A landscape with many valleys, sampled at points; each row gives a point and its height.
From any point a ball rolls to the lowest of the 2 points nearest to it. It stops when none of these is lower. Distance is the straight distance between rows; heights are no part of it.
q_597: [ 15 -21 -12   0  22  11   2   7 -11  -1  -8 -20  33  -2  14  -4   6   5
 -18 -17  -5  27 -10  12   0   1  -2  -8  -5 -13 -29  20]  h=123
q_537: [  1 -19 -10  13  -7  25  -4  10 -23 -23  22  -8  -7   1  -3   1   8   2
 -48   6 -13  16   5  -4  -9   6 -12 -32  15  14 -22 -15]  h=347
q_918: [ 22   0  12  -6   8 -18   9  23  25   9   3  16 -10  -8  -4   7   1  18
   7  -4 -15 -18  20   4   2  16   3   9   6  -7  16  11]  h=548
q_145: [-17  -5  21   4 -22  -9 -11 -16  32  -4   8  40 -11  13 -21 -18  20  25
  -9   1  -6   3 -19   4  14   5 -32   1 -11   0  23   8]  h=474
q_930: [  1  19  36   0  -3 -35  13  19  19  19 -34  -5 -19  -9  14  21 -14  32
  39 -10 -40 -24   0  -7  11  -9  -4  10  -6  22  -7   7]  h=654
q_731: [  7 -15  14  21   5  26 -26 -23  -8 -13 -15  -6  10  -3  -1   0  20   8
 -19 -15   1  30 -37  -1   9 -18 -11 -18   0  -1 -13   8]  h=449
q_983: [-13 -17   4   3  -7  15   0  13 -14  10  29   2  -2 -31   9 -10  17  10
  -5   9  -9 -28  47  -6  -5  20  33   3  -2  -5  17   2]  h=281
q_856: [ 25 -25   2  13  11   6  -2   7   0  -1  -6  -5  23   1   6 -13   4  19
 -32 -22  -1  13 -16  15   9   9 -13 -11   5 -11 -13  21]  h=197
q_632: [-10  28 -28 -15  -2  19  11  15 -16  -8   8 -24  -8 -14   1  -1  -1  -8
   2   3   9  -1  14   9 -11  28  11   5   8 -10  -7   3]  h=434
q_853: [-12  -3 -12   8   0  31  -2 -14 -25  -5  -1 -35   6   1  15 -11   5   9
 -24   4  14  18 -10   4  -4   1  -5 -17  -8   8 -23   1]  h=372
q_128: [ 22  19  21   6   5 -22   4   8  21  15 -13 -13  13 -11  22  -1 -14   5
  15  -9 -26 -13  13 -10   5 -22   3  -9 -15  28  -5  12]  h=493
q_778: [-23 -12  17   2  10 -21   6 -30  21  10  -9  14 -10  15   0  -3  -3  17
  17   4  27   5 -28   4   8  -4 -15  15  -6   5   4   8]  h=342
q_54: [  4  21  15  12 -16 -27 -11 -32  30   3 -16  19  -6  19  -8  -4   2   1
   5 -20  10   0 -30  -3   5 -25 -23  17  -7  17  11   7]  h=400
q_734: [  0   3  17   9 -24 -22  -5 -18  31   0  12  44 -16  20 -22  -8  -4  -1
  -9   4   2 -19   9  -9   8 -19 -22   2   0  19  27  -5]  h=465
q_121: [  7 -15 -14  -5  -6  20  -5  17 -12 -13  25   4   6  -9  -5 -10  15   5
 -24   1   2  -1  41  -3   0  27   7  -4  13 -16   8  -9]  h=416
q_75: [ 11  -5  -2  20   4  19   5   1 -25 -14   6   0   5 -27  -1  -8  -5  17
 -19  -8   9  -4 -23  18  -7  18  -3   9   8  -4  -4  17]  h=482
q_680: [ 10  -4 -12  11 -16  26  -2  15 -12 -13  26  -3 -14 -10 -11  -5  14  13
 -43  11  -9  -2  23   5  -4   4  -9 -22  13   4   3 -11]  h=384
q_346: [ 24  -5 -22   3   7  12   5  18 -16 -21  19  -2   4 -13 -10   3   9  -1
 -36  -7  -9  10   2  14  -5  22 -11  -7  19 -14 -15   7]  h=401
q_762: [ 14  15   2   1  15   0   2  -1  11   3 -11  -9  -2 -18  15  21  12   4
  13 -14 -17  15 -22   8  -4 -10   7  -1  -3  -9  -8  15]  h=335
q_885: [  9   6  -6   1 -23  -8 -12  -9  15  -4  11  30 -11  22 -18   5  -8 -31
  -7   4  -1 -13   4  -7   1 -22  -6   2   6  11  29 -28]  h=497
q_5: [ 20   4  -8  -4  11  -5   6  15  -5   0   6 -26  27  -4  15  -4   0  -5
 -23  -1  -6  10  13   5  -4 -21 -12 -17  -2  14 -18   1]  h=448
q_978: [-13  21  29   8 -17 -42   8 -23  46  11  -3  33 -22  26 -12  -7  -2   5
  10 -14  -1  -3  -5  -8   8 -13 -15  16  -6  24   3   8]  h=439
q_10: [  1   3   3   8  -5 -20  -9 -10  24   9  15  29 -13   7 -10  20  -4 -18
  10   6 -12  -4  -3 -11   2 -16   9  -1  -7   5  20  -8]  h=520
q_984: [  8  14 -24   3 -26  18 -10  -4  -1 -10   8  -6  -9  38  -7 -12  13 -18
 -25   5   7   3   5  -7  -8 -13 -11 -15  19  11  10 -31]  h=337
q_543: [-13 -20  11   4 -12   8 -12  -4  11 -15   2  31  -5   9 -25 -20  15  23
 -11   9   5   0 -18   5  17  29 -27   5   1 -20  28   7]  h=456
q_989: [ -6  32   9  -3  -8 -15   0  -2  21  16 -20  -5 -21   7   8  21  -3   8
  39  -7  -6  -2 -12   0  -2  -4   5  15  -5  -2   7  -1]  h=370
q_395: [ 27  27  15  -1  -5 -24   4  15  21  20   0  -6 -36  -5  -8   7 -11   2
  29  -2 -31 -39  39 -18   3 -12  12   7 -10  23  19  -6]  h=587
q_509: [  4 -19  -2   5  -8  20 -13  10  -2  -8   3  11   6  12 -17 -15  11  19
 -15   1   9  17  -3   4  13  31  -7  -4   4 -28  13   2]  h=426
q_959: [ 11  -1   5 -12   9  -1  23  26 -17 -12   7   4  17 -36  17 -11 -24   6
   3 -10  -3 -40  40   2  -6  24  16  27  -2   2 -11  16]  h=481
q_483: [ 16  31 -24 -11 -14  13   5  12   7   5  10 -28 -28   8   1   0  14 -21
  -8  13  -6 -23  41  -8 -11  -6   8  -9   8  22   1 -19]  h=207
q_82: [ 11   3 -17  -8   0  -2   7   6 -23 -19   8   6   8 -11 -12  -4 -11 -10
  -5   1  27 -10   1  14  -6  20 -10  22  22 -14  17  -5]  h=558
q_834: [-18  30 -26 -21   6   9  19  21 -26 -19   8 -36   0 -30  15  -5 -11 -34
  14  11 -16 -18  36 -18 -14  29  22   5   0   3 -29   4]  h=652
q_750: [ -1  20  -2   2  -6   6  11  16   0   7  15   4 -22 -28  -3  13   3  -3
  12  14  -9 -28  19   3  -7  15  27   8   7  -6  20  -2]  h=495
q_133: [ 13 -29  -6  -1   4  14   7  15 -20 -12  15   6  28  -9   3 -21 -14  12
 -23 -22  13 -13  22   8   6  33   4  11   7  -8 -15  19]  h=502
q_625: [  7 -13  28   9  12 -31  14   7  43  22  -7  33 -12  -5   3   6   6  28
   2 -14 -22  -9   0   7  12  -6  -5  -6   9  12  -3  28]  h=695
q_574: [ -7 -24  15  -4  19 -27   8  -8   9   6   9  25  14   3  -4   3 -15  -5
   4   8  19  -8   2   8   7   3   4  10   4  -4   8 -11]  h=423
q_945: [ -8 -33 -12  -5  -8  27 -17 -11 -36 -22  -5  14  10  21 -34  -6   0 -12
   3  15  19  25 -34  -8   6   2 -27  -5  12 -24  13 -25]  h=471
q_779: [ -9  -9 -34 -16   0  20  -4  18 -26 -23  22 -13   4 -14  -8  -5  13 -14
 -17  -5   8  12  39  -1 -10  34   7  -5  19 -17 -17  -7]  h=442
q_12: [-19  -8 -17 -14  -2  21  -3  -4 -17  -8   6  11  -1 -12 -14   3   1  -7
  15   7  24  10  11   3  -4  24  25   7   3 -33  10   0]  h=418
q_164: [ 11 -39  11  22  -1   3  -7   0  15   1  -9  22  11  11 -12 -22  11  29
 -29 -10  -5   5 -19  10  25  16 -17 -13   8  -9   7  24]  h=270
q_135: [  1  16  -3 -18  13  -6   5  21 -10   3  -6 -33  20  -1  22 -13 -15 -29
   9  17 -12 -14  35 -24   1  -9  14  -2 -21   4 -10 -14]  h=556
q_250: [-11   3   3  -8 -25   4 -14  -4  22  10  14  11 -10  18  -5  -6  13  -1
   8   4  10  -5  29 -13   2   1  15  -1  -3   0  29 -17]  h=444
q_305: [ -9 -13 -16  -2 -29  33 -22 -12  -6 -12  11  25  -7  30 -18   0  11 -12
  -5   6  -3  25 -16 -21   1 -10  -7 -19   2  -6  11 -38]  h=565
q_382: [ 21   7 -28   1   8   3  -5   9 -18 -21  10 -12   6  -5 -10  12  13 -14
 -31   2 -11  20  -9  14 -11  -8 -22 -16  23  -4 -15  -3]  h=369
q_61: [ -2  14  12 -14  10 -18   4   5   7  14 -20 -22  16   9  18  -9 -17   7
  29  -2  13   1  -3   2   3  -5  -3  16 -23   1   0   6]  h=272
q_383: [-13   0  -8   0  -6  20   8  -7 -30  -4   6 -18  10 -10  13 -15 -12  -8
  -9  10  31 -17   6   2  -6  15  12   9  -3   2   2  -7]  h=160
q_345: [  5   6  -2 -10  17   3  15  27  -9   3   7 -22  13 -23  28 -12  -6  -7
   0  16 -31 -20  40 -30  -1  11  21  -9 -23   7  -9   8]  h=535
q_848: [ 17  19  12  18 -10   0 -17 -18  30  -1   3  23 -14 -13  -1   9  23   3
  -4 -23 -23  12 -19  -5  -2 -24  -3  -6  -5  10   9  13]  h=267
q_38: [ -6  -6  -2  -2  -4   0   6 -14  -7   1   1  -4   3   8  -1 -12 -15  -8
   2  11  40 -23   0   3   3   2   4  18   6   4  22 -15]  h=70
q_415: [  6   3  14   3  19 -38  -3  -8   7   7  -3   6  13   4  -1  19  -7 -14
  18  -7  -5   5 -29  11   2 -26  -1   6  -8  -3  -3   1]  h=239
q_877: [ -8  17 -31 -10   1   0  -7  -5 -20 -16 -12 -43  -4  18   4   1  15 -20
 -30   3  12  18  -4   9 -17 -11 -25 -12  17  12 -32 -10]  h=249
q_475: [ -1   0   4  11 -11   3 -19 -27  19  -1  -1  29  -1   6  -6   8  14  -1
   2  -7  -6  19 -32   1   2 -19  -9  -6  -9  -3  10   1]  h=311
q_209: [ 14  14  10  -3   5 -10  15  20  10  10  -1 -18   1 -23  22  -4 -14   8
  16   4 -18 -27  21  -9   1   1  16   0 -12  11   3  10]  h=513
q_360: [ -8 -10  20  -5  -2 -11  16  18  -4   0   8  12   6 -34  12 -12 -11  19
   5   4   2 -49  44  -2   2  22  22  17  -1   6   6  10]  h=462
q_742: [ 12 -18   9   6  19 -15  -7 -13  -4   1  -3  13  27  -1  -5   8   3  -4
  -2  -9   6  16 -38  14   4 -24 -16   5   2  -2   4   8]  h=291
q_992: [ 17  37 -16   2  -6   5   5  -7  -7  -2 -20 -31  -8  17  -4  -9   7 -22
  -8   4  19  -5 -22  16 -10 -16 -20  13  21  10   4 -12]  h=208
q_181: [ -7  -1  40  10  11 -41  21 -12  32   3 -21  28 -19  -5   1  10   6  31
  11 -10  -9  -9 -20  12  11 -12 -17   7  10  19 -10  22]  h=683
q_622: [  0  -8 -22   2 -11  22  -3   4 -24 -26  16   9   1  -3 -16   0   1 -20
 -14  12  18  -3  -1   3  -5  10   1  -5  24 -11  17 -22]  h=540
q_849: [ 21  35  -8   8   1   7   7  -1  -7 -12 -14 -23  -9 -16   3   4   5   3
  -2  -5  11  -2 -32  17 -16  -6 -12  10  17   1  -1   7]  h=125
q_964: [-15 -30  19 -15  22 -17  14   5  22  19 -11  20   7   1   9  -5  -4  21
  18  -5   4   5  11   5  12  25  16  12 -10 -18  -9  20]  h=353
q_961: [-11  13   7   6  -1   5  11   2  -1   6   1   1 -20 -28  12  12  -2  14
  16   5  -5 -17 -14  10 -10  11  20  12  -2  -5   8  13]  h=472
q_909: [  9  25  14   9   4  -6 -10 -22  13   0 -20  -7 -10 -14  13  17  11  -1
  13 -17  -1   5 -39   8  -4 -28   2  11  -3   4   0   6]  h=290
q_227: [-24 -14  18  -3  -8 -14 -10 -15  32   0  15  44 -15  16 -17  -3  17   7
   3  10  -1   6   3  -8  12   7  -6   3  -8  -9  23  -3]  h=445
q_206: [-18 -20 -26 -14   6  24  -5  -2 -27  -3   8 -21  11   8   6   8   5 -12
 -11   8   2  34  12 -12 -11 -12   6 -29 -11  -3 -36 -15]  h=310
q_995: [  7  18  -7  -7  17 -16  -1   5 -12   7  -2 -17  10  -3   1  24  -7 -26
  24   4  -2   3 -16  12  -6 -16  14   8  -4 -11  -7  -4]  h=167
q_643: [ -3  22 -14 -24  13  -1   7   9 -22   0 -10 -42  23  -1  18  -9 -10 -16
  12   4   6  11   5   1  -8   5   3   6 -16  -7 -25   1]  h=129
q_494: [  4   6  -9   0   6  17 -10   3  18   9   4  -3  -9  -4   3  13  21   9
  10  -7 -19  30  -9  -2  -4   4  12  -8  -8 -18  -4  10]  h=371
q_393: [  4 -23  -5  21   0  30  -3  -5 -32 -26   6   5  10  -5 -21  -8  -2   6
 -25   1   9  14 -34   7   0  26 -21   1  13 -17   0  13]  h=506
q_398: [-17 -12  23  10  -2 -15   1  -5  20  28  13  18  -9  -3  15   3  -4  10
  10   5 -14 -16  21 -10   7 -10  17  -8 -14  22   8   4]  h=324
q_446: [ -4  -2  15  12 -28 -24 -12 -28  29  -4   2  39  -1  24 -15 -12   3  -5
 -10 -13   8   2 -17 -14   7 -23 -31  -4  -7  25  10   1]  h=436
q_138: [ 10 -24  -9  -5   7   9  -2  19   8   2  13   8   8  -7  -4  -3   8  16
  -5  -8  -3   7  19   2   3  33  12   1   2 -29   7  13]  h=394
q_373: [-21 -20 -25 -31   4  16   1   9 -39 -16   3 -27  24   1   8  -8  -3 -20
  -9  10  15  16  36 -12 -13   4   9 -11  -5  -6 -36 -20]  h=269
q_184: [ -2  16 -22   0   0  24  -3   7  -6  -7  14  -2 -17 -17  -7   9  15  -1
  -2   4  -6  17  -7   5 -10  20  10  -5  12 -23   8   7]  h=405
q_274: [  7 -49 -10  -6   9  17 -11  13  -4   8   5  23  22  17  -6   0   1   3
  -8  -8  -2  31   7  -5   9   6   7 -21  -1 -25  -5  -9]  h=377
q_836: [  4  13 -17   3  10  13  11   1 -37 -17  -1 -24  14 -18   6  -8 -14  -2
  -9  -9  21   5 -18  13 -13  16 -14  14  10   1 -22  16]  h=458
q_353: [  4  25  20  -7  11 -36   5  27   6  13 -30 -21  -7  -9   7  23 -26   4
  47  -9 -35 -20  -2  -8  13  -2   6  13 -13   0  -4  -2]  h=638
q_799: [ 14   3 -14  -5  -7  -1  -4   4  -7  -7  14   7   3   2 -12   9  -6 -25
  -5  13   7  -9  10   0  -4 -13   7  -3  16   0  17 -22]  h=521
q_770: [-17 -27   6  -8   1   4 -15 -23  18  19  -5  20  11  20  -4   1  -2  14
  11   1  12  30  -4  -8   6  -7   9  -8 -26 -12   2   5]  h=406
q_16: [-15 -21  10   4 -10   7 -10   2  17  15  17  22 -11   1  -2  -9  17  18
  -6   8  -4  -5  21  -1   4  11  12  -3  -7  -8  27  -3]  h=417
q_861: [ -3   9   6 -22   9 -19  10  20  -1   1 -16 -13  17 -10  14  -5 -24   5
  28  -3   7 -13  16   3   1  19  11  24 -14 -16  -3  11]  h=317
q_218: [ 23  30  -2   8 -20  -9 -13 -28  16   3 -21 -12   0  33  -6  -8   9 -19
  -1 -19   8   1 -30   0  -4 -35 -22  16   2  19   6  -7]  h=345
q_988: [-24   8  28   5  16 -33  18 -21   8   7 -27   4 -19   1   6  18 -17  11
  28   5  15 -12 -35   7   1 -10  -1  23   0   9   0   3]  h=287
q_695: [  0 -36  18  24  -6  32 -25 -24  -6  -3 -13  12   5   7 -12  -3  14  27
 -13  -6  -5  35 -33  -1  14  -1  -2 -24 -14 -12  -9  21]  h=419
q_684: [ -9  -9 -28 -19  -2  25  -6  -3 -27 -12   7 -10  13   8 -15   2   3 -17
   4   6  26  29   7   3  -7  14  10  -2   7 -31  -5 -13]  h=441
q_260: [ -7 -28 -11   9   3  25 -14   6 -32 -28   3 -13   2  14  -8   3   7  -1
 -31   1  -7  42 -12  -6  -5  -1 -14 -33  16  -4 -36 -20]  h=301
q_931: [ -7  -7  -2   3  -1  21   2   6  -8   8  16  -5   3 -14  18  -1  -2   0
  -2  12  -4  -7  21  -7  -4   4  27  -9 -10   1   4   0]  h=233
q_525: [-14   1  41   8   3 -27  22   4  23  17 -28  12 -17 -23  22  11  -5  42
  22  -7 -15 -22 -10   5   9  -6  -1   8   2  23 -11  18]  h=670
q_411: [ -6 -18   3   5  -3   8  -7 -10  10  26  15   4   2   4  16   2   1   0
  10   3 -10  11  16 -20   4 -12  21 -20 -23   6   0  -3]  h=283
q_432: [-18  19  36  -1 -15 -26  26  15  12  18 -24   3 -37  -3   3   7 -13  25
  27  10  -6 -51  20   5   7  -1   3  18   5  23  10  -6]  h=420
q_102: [ 16 -20  10  13  -6  -8  -6   0  12   8  11  22  14   8   0   1  -5   1
 -18  -4  -2  10  -1  -8   4 -22  -2 -17   4  11   9  -3]  h=389
q_691: [ -3 -22 -14 -15  -4  15 -17  -9 -12  -8  -1  10  14  21 -21  -4  -3  -5
   4   7  19  36 -10  -4   2  -1 -12  -2   2 -27  11 -13]  h=452
q_699: [-12 -13  12 -13  22 -16   6  -3  13  19 -24   1  14   1  13  -5 -11  23
  23  -4  14  11 -10   3   8   5   6   6 -23 -10 -15  25]  h=319
q_431: [  3 -18   5   9  23 -10  12   6  -1   8   5  10  16 -16  13  12 -17   1
   0  -2  -1  -5  -8   6   1   0  13   2  -3  -1  -2  13]  h=451
q_676: [ 15  28  -8   5 -21  15   1   6  10  12  12  -5 -24   1   0   4  10  -5
  -2   4 -19 -13  21 -12  -9 -11  12  -8   0  15  15  -6]  h=130
q_66: [ 28   4  15   8  10 -20   3   7   7   6 -12 -13  26 -10  16  -1  -5   0
  -6 -10  -5  -3  -3  11   2 -31  -7  -8  -4  20  -7  13]  h=473
q_302: [ -9 -33  12   6  13   2  11   7  -2   5   6  13  20 -17  13 -11 -16  20
  -6  -6  13 -23   8   6   3  28  14  11  -6  -8  -9  22]  h=477
q_970: [  6  -3 -11 -21  14   5   9  27   0   3  -3 -11  16 -14  15 -11  -6  14
   5 -12  -5   2  20   0  -3  22  18   9 -10 -19 -16  25]  h=358
q_355: [  2  19   0  -8   8  -6  -1  -7  -4  12 -18 -33  20  13  21  -6  -1 -12
  12  -4  12  15 -15  -1  -5 -26  -3   5 -17   6 -13   5]  h=212
q_809: [  3  43 -31 -18  -2   4   9  13   3   0  -2 -44 -15   3   7   7   8 -30
   5  10  -5  -4  14   1 -15  -2   7  -6   7   7 -13 -12]  h=271
q_667: [ 18  27 -18   5 -17   5  -3 -11   5   4  -4 -21  -5  25   2  -3   7 -20
 -14  -2   5  -1  -7   0  -8 -28 -10  -2   9  24  -4 -14]  h=275
q_609: [ -2  12  24   5  14 -40  16  -2  -6   8 -18  -4  -6  -5   4  18 -32  -1
  29   3   4 -35 -14  12   3  -7   0  19   1  17   2  -2]  h=227
q_655: [ 10 -23  -1   7 -16   4 -31 -16  -7 -21  -6  21  19  25 -19 -10   7  -7
 -13  -5  -2  19 -45 -10  10 -19 -51  -8   1   5  11 -13]  h=518
q_837: [-11   8  -4  12  -7  34  -7 -25  -7   1  -1 -18 -10   0  11   1  11   0
 -11   4   5  13 -24   3  -5 -15   8 -11  -5   5  -2  -2]  h=407
q_365: [-44  15  44   1  -7 -26  23  -3  21  24  -9  12 -39   4   5   3   4  24
  28  10  -8 -30  11   1   6   3   5  19  -4  15   2  -6]  h=390
q_405: [ 20  13  -4  -8  16 -23  12  28 -15  -3   5  -9  10 -26  -1  15 -22 -25
  14   4 -11 -24  27   6  -1   7  15  14   5  -6   0  -6]  h=588
q_456: [ -3 -18 -18  -2  -5  22 -11   5  -9   0  21  -3   2  12   2   5   6 -13
  -9   6  -6  31  13 -16  -4 -14   9 -25  -2   3  -4 -28]  h=349
q_841: [  5 -41   4  -3   8  -4  -1  -1  -6 -13  11  32  22   0 -15  -9 -13   4
 -15   7  21  -1  -1   7  11  15 -12  10  14 -14  17   1]  h=395
q_371: [  5  29   5  16 -21 -10  -7 -16  26  14   1  11 -21  17   1  16  -2 -16
  12 -12 -17 -15  -9 -13  -5 -24  16   6 -13  19  10  -4]  h=544
q_64: [ -8 -23  -1   6   9  32 -11 -21 -11   2  -7  11   1  -6  -5   5  10  18
  -5   1   6  26 -29   5  -2   8   4 -11 -13 -21  -2  12]  h=387
q_891: [ 24  32   0  -2  12 -20  11  23  -8   3  -6 -26 -10 -22   3  23 -23 -20
  25   0 -33 -31   9   1  -1  -7  11   0  -3   6  -3  -8]  h=604
q_859: [ 28  -1   5  -3  -3  -8  -3  16   8  12   9  -2  13   4   5  -5  -9   2
 -13   3  -3  -8  31  -5   0 -19  -1 -14   0  10   8  -6]  h=421
q_801: [-15 -10 -17 -17   5  21   5   0 -39 -15   9 -17  29  -8  13 -14 -19 -13
   0  -1  24  -6  22  -7  -9  18  16  11  -5  -7 -20  -6]  h=219
q_93: [ -4 -35 -15 -17  15  22  -4   3 -23   8   3   0  23   1   9   4 -10  -5
   3   4  -2  32  17 -11  -4  -2  16 -16 -16 -20 -19  -5]  h=346
q_588: [ -6 -20  24  15   6 -21   1 -13  27  17   0  19  15   1  11   2 -12   9
   7  -4  -3   2   0  -3   9 -23   3 -13 -11  24   3  14]  h=356
q_787: [  8  13  11   4  -4 -16  16  -4   1   3 -10   0 -14  -2   3   5 -23  -2
   9   9  17 -34  -7  11  -2 -11  -4  18   8  14  19  -5]  h=164
q_147: [ -5   7 -33 -13   8  17   1  10 -33 -26  10 -19   7  -4  -7  -6  -1  -6
 -15 -11  19  18  11  13  -9  34  -6   7  15 -20 -24  13]  h=433
q_97: [  7  16 -13 -15   6  -6   3  18 -16 -14   9  -3  14 -20 -13   6 -15 -18
  15  -2  16 -18  24  11  -5  24  14  22  16 -20   8  -1]  h=572
q_663: [  6 -14  -6  11 -38  21 -27  -7  -6 -21   9  23   3  30 -22 -14   5  -8
 -17  -4 -17  24 -26 -24   5 -15 -38 -23   4  10  11 -29]  h=543
q_635: [ -8 -28  20  13  -6   1  -8  -3   6   7   3  11  16   9  -3 -27  -3  26
 -17   4  24  -1   9   1  13   6 -12  -4   6   9  25  -1]  h=359
q_40: [-10  26  -6  11 -11  22   8 -15  -2   8  -9 -18 -18  -4  16   9   9  -8
  10   8   3 -10 -24   6 -10  -6  20   3  -2   8   2   2]  h=440
q_189: [ -8  39 -11 -16   3   2  17  20 -16  -1 -14 -32  -3 -22  15   2 -15 -25
  27   9 -14 -22  14  -6  -3  15  26   8 -10  -3 -13  -3]  h=637
q_124: [-17 -49  11  -1  21  -9  11   0  29  18  -6  36   6  10  -3  -9   4  24
  -7  -7   3   4   0   7  17  24   7  -7  -3 -17  -8  28]  h=383
q_791: [  0 -15 -14   6  -4  28 -29 -16 -25 -34 -11  -9  -1  20 -18   3  20  -7
 -25  -1 -10  46 -34  -8   0 -12 -35 -22   8  -4 -19 -18]  h=246
q_905: [  8  28 -23  -3 -10  16 -15  -9   3 -14  -3 -12  -3  15 -15   2  17 -16
  -8   0   0  25 -25   5  -3  -8 -19  -3  10 -11   7  -7]  h=251
q_592: [-27 -24   1   2  -1  13  -2 -12   1   0  15  27  -8  -5  -9  -3  10  10
   4  15  13   1  -2   6   0  22  17   5  -3 -22  24  -2]  h=391
q_505: [ 14  -9  -3   1  23   4  -9  -3  -3   5  -9 -18  29  -9  16  11  18  -8
  -8 -15 -20  32  -9   5   3 -31  -2 -18 -11   1 -34  14]  h=194
q_426: [  8 -11 -14   9  -4  13 -15 -16 -26 -16  -4   0  16  22 -17  -6   2 -16
 -13   4  16  18 -46  -4  -2 -19 -36  -5  10  -3   9 -19]  h=496
q_568: [  1  13 -21   4  -6  17 -21 -20 -10 -21 -10 -31   3  23  -7  -1  26 -13
 -27  -4   9  40 -30   4  -6 -19 -32 -16   9   3 -21 -11]  h=178
q_111: [  6 -38 -12   8   6  22  -3   5 -32 -20  10   9  26   2 -17 -17 -12   5
 -22 -14  23  11  -4   5   3  33 -12  12  13 -24 -12   9]  h=524
q_449: [ -1   3  31  -7  -6 -24  18  14   9   8  -4   7 -20 -16   4  -7 -12  26
  11  11  -4 -51  38   4   1   4   9  16   2  15  19  -2]  h=443
q_131: [-31  -3  31  13  -4 -18  13   4  26  35   4  23 -23 -12  12  -1  18  32
  18   3 -25 -21  15   1   3   3  14   7 -10  12   8  12]  h=357
q_107: [-19  20 -40 -14  -2   9   2   3 -20 -17   1 -40 -14   4   5  -6   7 -15
 -32   6  13   7  15   7 -19  18  -8 -11  16  13 -32  -4]  h=293
q_71: [ -6  21 -28 -21   5   5  18  22 -21 -15  11 -32 -12 -24  17  -7  -3 -26
 -17  18 -16 -24  43 -19 -18  12  10  -4   0  20 -27  -3]  h=664
q_686: [ -2  11  -3  11   6   6  -1 -32  -8  -1 -21 -18  -3  -1   5   2  10  -1
  10  -3  28   3 -55   4  -6 -20  -8  15   0   5   9   4]  h=221
q_321: [ -7 -29  30  21   1  -9   1  -9  20   3   1  32   3   9 -10 -25   2  33
 -20   1  11  -3 -13  10  18   3 -23 -12   6  15  13  18]  h=320
q_319: [-38 -31  18   0   6   0  -4 -33  12  15  -5  25  -5  24  -7  -9   1  18
   8   9  27  16 -11  -5  14   0  -6  -1 -13   2   5   2]  h=378
q_761: [-12  14 -20   6 -15  27   5  -6 -20 -11   5 -31 -13  10   3 -17  14   1
 -32  10  19   0   5   5  -7  14 -10  -9  10  13  -9 -11]  h=334
q_712: [  7  47 -10  -4  -4  -2  -2   9  14  10  -9 -27 -16   4  11  16   4 -19
  28  -7 -14   2   0  -6  -7  -8  12  -2  -5   2  -6  -6]  h=323
q_714: [-10 -23  -4 -14  16  -4  -7 -11   2  10  -2  22   9   7 -10  14  -5  -2
  15   6  13  27  -1   1   4   2  10   1 -11 -30   7   1]  h=428
q_672: [  0  36   0 -13  10 -16   8  33  -9   2 -21 -34 -12 -16   9  16 -25 -16
  48  -2 -38 -25  12 -13   6  12  19   9  -7  -3  -4 -10]  h=621
q_843: [ -4  22  31   6 -11 -46   2  -9  34  25  -5  17 -22  18  -7   5 -17   2
  18 -16 -13 -21  20 -16  11 -16   2   9 -13  31   5  -4]  h=470
q_603: [ 14  38  12   9 -20 -17   5  -3  21  20 -10  -4 -35  10  -2  16  -7  -9
  24  -4 -20 -39   5  -3  -3 -17  12  13  -1  22  12  -9]  h=567
q_571: [ -8 -12  22  -5   3 -30  11   7  34   1  11  31 -18  -7 -15   6   9  15
  12   5  -5 -24  32   4   8  18   9  18  12  -9  23   2]  h=563
q_804: [ -4  11 -36  -2 -18  27 -17  -4  -8 -21   6  -7 -18  25 -18  -2  22 -22
 -24  11  -4  24 -12  -5  -6  -2 -19 -19  26   4  -8 -28]  h=309
q_645: [  1  28 -20 -17   6 -12   2  -3 -22   7  -9 -30   6  20  -4  12  -7 -51
  21   9   7  -6  -7   9  -5 -12  19   8   4  -5  -5 -19]  h=68
q_89: [ -8   9  27  -9  -1 -41   7  -7  36  -1   2  27 -23  16 -16   2  -2   3
  15   5   9 -24  21   2   9   4  -8  18   7   3  22 -14]  h=578
q_451: [ 23  12  11  22 -10   0  -2   1  24  18  18  14 -21 -12   2   9  17  12
  -1  -9 -32  -2  12 -16  -3 -17  10 -11  -5  16  13  13]  h=210
q_335: [-17 -11   6  13  -8  17  -8 -28   0  -5   0  19 -14   2 -14   2   6  10
  -3  14  11  10 -42   3   3  -1  -6  -5  -5  -6  19   2]  h=351
q_759: [  0   1 -21 -19  28  10   7   4 -30  -4  -4 -26  29 -10   6   3  -1 -11
  -2  -8   0  28  -8  12 -11  -1   8   1 -17 -22 -37  20]  h=25
q_733: [ 14  -1  18  -7  13 -22  15  37  20  21  -8   6  -9 -20  14   2  -7  23
  24  -3 -27 -28  36  -6  10  15  17  12  -5   1   6  16]  h=532
q_187: [ 22   0  -9   8   6  -5  -9  -5  -6 -14   8   2  17  -6  -6  11  -1 -19
 -19   0  -6  13 -25  14  -4 -22 -17  -4  11   2   5  -5]  h=333

Call two points neighbours if one is among the 2 nearest of the other. Go from one point of each pair to the other, from neighbour to neighbour, staying as low as possible. Name the highest point that can't be avoided.
q_759 and q_849 | q_121
q_568 and q_849 | q_984
q_676 and q_645 | q_809

For each start below, name the point where the ball stops.
q_714 | q_38
q_663 | q_592
q_961 | q_568
q_71 | q_398
q_181 | q_885
q_918 | q_398
q_834 | q_885
